Points, in no order, along strands that fork and pass close to each other.
(in the rows, 128 means zero)
Points whose rows are less than 89.9 apart are linked; no others are. Some points are linked to none.
Riza: [129 168 104 136  44 118  75  95  82 111 138 138 103  95 124 148 128 137
 114 127 133  92]
san: [ 80 113 115 128 142 111 141 149 170 124  81  89 109 182 132 109 135 130
 158 189 160 171]
lerik: [126 142 160 151 153  92 176 129 138 103  81 202 128 117 147  94 128 114
 139 133 129  79]
ruful: [119 169 127 129 105 114 143 115 119 118 129 156 112 103 111 147 127 125
 142 102 122  75]
fibon: [127 176 128 139 114 131 165 162 127 128 135 176 129 119  83 147 125 134
 132  80  90  67]
totig: [125 124  98 122  77 140  57  83 134 130 140  95  93 103 114 158 116 134
 150 132 145 133]
vom: [128 130  99 138 100 133 121 138 130 142 135 117 115 148  92 128 147 130
 115 122 125 119]
Zela: [175 125 129 166  93 130 104 111  99 127 145 160 129  95 143 139 154 149
 126  94 118  54]
vite: [137  90 154 127 178 131 154 157 169 139  89 136 146 162 138 106 182 125
 108 161 125 136]
nabe: [140 119 117 156  64 129  70  84 148 125  94 130 142  91 136 109  81 138
 172 131 158  94]
nuza: [184 103 152 133 147 100 105  93 124  99 155 126 120  91 162 135 132 104
 118  70 123 121]
zonu: [133 125  92 161  56 127  81  98 107 137 127 134 110 112 143 146 138 139
 129 164 141  79]
voruz: [104 114 141 102 185 113 141 109 105  93 170 124 151 125 178  77  65 113
 120 143 169 188]
perig: [ 71 114 176  92 157 147 142 118 145 182 122 136 126 130 117 132 114 120
 143 147 103 129]
Koni: [ 82 123 184 105 164 122 153 103 115 146 140 141 130 124 145 127  91 126
 137 134 116 146]
fupuf: [115 138 156 165 119 113 165 107 143 147  74 212 128 127 145 114 134 121
 143 143 117  60]
fem: [133 111 158 130 223 132 160 153 102 119 173 168 155 157 193 134 163 124
  93 156 129 151]
leze: [166  87 103  92 183 119 120 132 166  78 141  61 133 150 105 114  95  94
 128 119 166 208]
vosur: [ 83  94 175 118 133 147 120 101 173 175  74 131 141 122 152 109  74 132
 179 149 116 121]
lobuf: [100 166 104  99 113 122 152 168 141 142 120 112  91 155  66 138 146 131
 116 139 124 158]
fube: [ 90 143 134 150 170 103 205 137 117 139 112 186 100 185 134 152 159 126
 127 182 121  89]
vana: [ 89 134 147 119 189 102 179 125 100  91 137 159 154 152 177  74  83 108
 121 157 177 178]
meto: [169  94 140  88 164 145 119 141 180 112 122 101 160 110 107 103 133 124
 114  79 113 167]
nife: [148 143  56 116 118 111 125 182 116  86 112  82 103 148  85 110 144 117
 107 115 128 179]
raf: [159 151  64 162  43 115 110 130  85  70 111 127 113 114 117 101 106 132
 111 133 142 121]
pobip: [179 170 103 113 104 110 135 168 110  90 176  96 109 102  97 132 127 147
 116  28 112 148]
pom: [ 99  94 177 132 166 140 134  99 123 179 119 161 125 134 166 146 142 131
 126 178 113 105]
pibe: [135 128 141 155 160  95 182 141 128  93 105 191 121 146 152 128 160 112
 117 106 121  74]
vedip: [ 73 155 128  90 146 127 173 157 137 128 134 103  96 171  76 156 135 116
 110 142 147 187]
Rupe: [107 154 126 107 123 116 163 128 124 140 122 125 104 140  98 140 140 116
 115 133 112 126]
boruf: [ 79 178 141 126  77 126 135 105 124 142  99 175 112 107 110 154 107 126
 152 136 115  81]
mabe: [197 120  65 126  76 140  80 131  94  86 172  70  97 108 110 129 131 130
 110  92 128 155]
kavup: [ 95 154 144 150  64 117 118  98 147 139  83 159 137  94 123 115 109 130
 154 154 143  83]
zuv: [132 109  99 167  78 135  60  90 160 109  84 102 121 129 143 116  94 155
 181 163 170 109]
toreg: [100 105 102 152  83 127  71  92 155 104  99  82  86 143 180 147 109 130
 180 173 160 120]
miti: [176 158 125 116 131  89 133 133 109  73 170 105 107  91 130 143 120 116
 136  42 113 146]
boli: [149 157 116 162  80 111 104  96  75  94 142 154 106  92 129 128 127 134
 109 100 127  72]
petef: [196 109  87 128 132 158 126 214 142 139 139 108 164 125 128 110 196 173
  97  82  96 146]
selo: [170  87 138  79 185 129 128 147 169 109 125  93 159 127 117  98 106  95
 121  96 151 199]
vabi: [134 132 131 171  93 139 125 116 137 173 109 161 147 119 115 111 158 138
 124 144 135  66]
Nipan: [168 132 145 127 210 124 137 120  88  83 206 126 144 133 200 124 134 106
  98 108 162 165]
meda: [148 112  78 158  81 162 113 158 120 165 146 104 144 150  92 118 168 143
 111 137 133 103]
tadi: [ 75 149 143  99 196 147 173 157 114 174 175 121 141 176  89 159 135 125
  95 132 101 171]
led: [ 73 122 183 102 197 136 171 112  87 149 181 159 151 122 139 152  87 136
 122 121 116 135]
ratu: [ 82 148 122 145 111  92 111 115 146  91  85 114  91 151 169 139 121 113
 154 189 164 154]
femal: [114 112 161 138 121 133  95  63  95 168 152 137 104 111 165 164 147 107
 129 141 104  82]
Kip: [158 127 151 126 230 131 130 126  82 112 206 158 173 138 219 148 152 128
  94 129 140 152]
maku: [153 144 162 106 179 144 169 174 161 146 129 163 175 118 116 129 160 145
 125  75  80 120]
Kera: [143 153 141 112 138 137 162 155 142 146 134 169 150 121  85 141 152 155
 142  70  75 103]
Dutos: [166 128 177  92 171 146 139 158 163 136 129 123 183 104 125 107 140 132
 118  61  88 153]
gugak: [112 127 140 117  87 117 117  96 166 110  79 131 141 106 129  87  86 108
 162 132 151 132]
Dopas: [159  85 138 105 147 193  95 149 177 174 126 112 184 134  99 122 156 149
 122 104 112 137]
betu: [ 90 136 126 102 186 120 170 151 119 161 169  95 115 167  90 150 140 115
  98 160 139 180]
Pap: [143 112 105 106 159 107 120 128 135  82 152  60 104 145 113 130 134 103
 115 121 157 204]
zis: [124  87 172 136 149 119 124  97 142 151 107 147 137 124 172 114 122 117
 136 157 117 123]
gibom: [121 134  97 113  73 104  85  88 134  93 120 110  80 116 135 160 113 126
 133 141 154 149]
Fud: [ 98 156 139 140  48 121  89  88 164 104  71 139 143  93 141 116  75 132
 172 137 164 111]
Giku: [140 131 127 159 184  96 173 137 109  93 135 156 105 151 153 153 171  93
 120 136 134 104]
Vub: [213 135  88 129 126 138 126 200  99 132 153 120 165 121 131 123 170 181
 119  61  90 121]
reli: [156 140  68 118  99 144 130 191 132 134 128  78 123 151  64 104 153 137
  98 109 127 154]
vopu: [ 84 138 100 152 119  87 142 140 152 104  71 106  94 173 136 108 151 114
 153 199 170 137]
Seme: [189 132  62 151  71 126  91 128  89  65 141  86 108 112 126  96 119 121
 115 106 137 130]
sulap: [144 101  86 196  44 172  80 135  95 157 137 112 125 138 105 137 140 164
 107 174 134  89]
nofu: [110 122 174 123 141  94 151 103 161  89  83 136 131 122 168  79  67 104
 157 156 154 160]
Kamu: [ 95 141 174  93 114 125 121  96 157 128  84 136 134  85 125 101  63 118
 167 116 121 132]
kibeg: [139  97 110  99 125 166 106 140 163 157 127  90 161 128  80 118 122 132
 128 108 115 142]
dadev: [103 137 166 104 186 132 183 151 127 172 148 133 133 137 107 156 146 128
 110 104  99 145]
sas: [129 162  88  99  97 166 135 171 140 148 131  93 147 134  42 110 119 145
 112  97 125 153]
Riba: [119 133 125  86  86 121  56  68 105 137 167  99  86  91 128 184 111 120
 152 106 127 130]
kibe: [ 98 142  92 129  68 102  79 100 146  85 100  98  71 149 164 164 133 130
 163 180 164 157]
Liseg: [183 148 103 137 104 141 131 174 103 131 171 118 143  91 107 129 133 159
 120  53  98 128]
rav: [ 89 147 133 153 132 116 181 116 136 162  89 191 113 152 137 136 146 122
 149 173 123  70]
pagon: [160 104 124 162 100 146  96 125 132 150 133 135 145 113 124 130 159 144
 117 112 113  87]
vetim: [147 130 148 102 202 108 142  99  93  81 207 131 156 121 185  93  90  91
 109 111 166 177]
Papu: [100 114 166 145 164 128 121  85  85 195 152 146 105 129 163 179 142 140
 123 164 106  88]
fosag: [ 50 101 153 102 143 158 131 107 154 201 110 108 125 147 129 120  97 148
 155 178 115 143]
geg: [ 98 156 136  79 116 138 145 127 158 133 101 131 139 121  69  98  92 114
 129  99 127 150]
zevif: [171 110 110 112 134 183 107 196 174 159 118 116 179 119 103 102 168 157
  97  93  99 141]
gabis: [142 116 158 169 103 140 126  98 136 155  86 192 155 114 155 115 146 137
 125 135 113  56]
Burov: [119 131 103 181 141  73 152 137 111  93  73 159  86 150 154 121 182 109
 128 178 134  87]
Zotu: [149 128  94 181  30 152 102 145  67 133 139 125 134 109 103 148 117 153
 110 167 130 108]
Vedu: [159 137 172 110 221 121 187 172 136  97 142 167 178 137 159 146 137 119
 115 103 106 129]
Tuf: [165  82  69 141 116 176  83 162 133 164 136  91 136 160  93 134 192 158
 101 133 122 133]
vegi: [140 103  93 179  53 158  54  95 117 164 130 111 137 125 121 140 123 146
 145 160 138  82]
Mav: [120 118 152 116 124 122  69  66 107 147 160 104  90 102 148 169 124 117
 139 139 122 121]
zetof: [119 114 141 131 173 105 140 118 114 124 162 109 117 158 155 139 134 103
 103 151 140 155]
vop: [156 136 105 109 100 165 111 147 147 136 138 100 159 100  61 109 110 140
 122  77 105 148]
tarip: [162 153  84 164  37 149 123 151  55  88 125 128 131  99  97 125  98 141
 103 149 135 126]
bal: [ 62 131 161 131 113 142 152 106 158 186  91 124 132 133 142 118  96 148
 162 180 122 108]
zafa: [ 95 110 166 142 156  98 139 102 141 123 101 138 117 130 178 105  96 110
 145 153 149 139]
nenez: [158 126  73 104 105 105 107 146 123  63 155  71  84 139  97 133 133 115
 102 104 148 189]
deru: [ 94 147 166  94 191 140 169 137  86 162 180 145 127 136 114 185 113 127
 138  95  97 126]
kor: [150 121 147 147 208 102 165 158 117  91 146 164 148 157 190 153 169 119
 120 144 121 111]
pavi: [112 127 144 110 175 150 187 174 151 172 113 140 132 173  96 140 167 128
 109 140 115 145]
tili: [ 86  93 189 102 143 134 120  87 151 145  97 120 140 100 151  93  49 112
 176 130 127 152]

A fork is a point with three links. Follow the links from the first point to the second and name the forks in between, in order.
ratu, nenez => kibe Fud
betu, Papu => dadev Fud kibe
Kamu, vom => dadev
boli, vetim => fupuf
miti, vosur => Fud
Pap, Rupe => Fud dadev
san, vom => kibe Fud dadev

Follow the links from the first point to the second, and from the first to the third. Name the last point that the two ways share.
boruf, san, deru => Fud
Vub, vopu, fosag => Fud
voruz, fube, mabe => fupuf
zafa, vopu, tadi => kibe
vana, fube, Seme => fupuf
vop, Mav, vopu => kibe

A fork is a point with three links, a tip a point with one. Leave the first point through the second and follow the links. Name the first fork or tip that comes.
sas, reli => Fud
zafa, zis => kibe
gibom, totig => nofu
kavup, boruf => miti
vabi, pagon => mabe
raf, tarip => fupuf
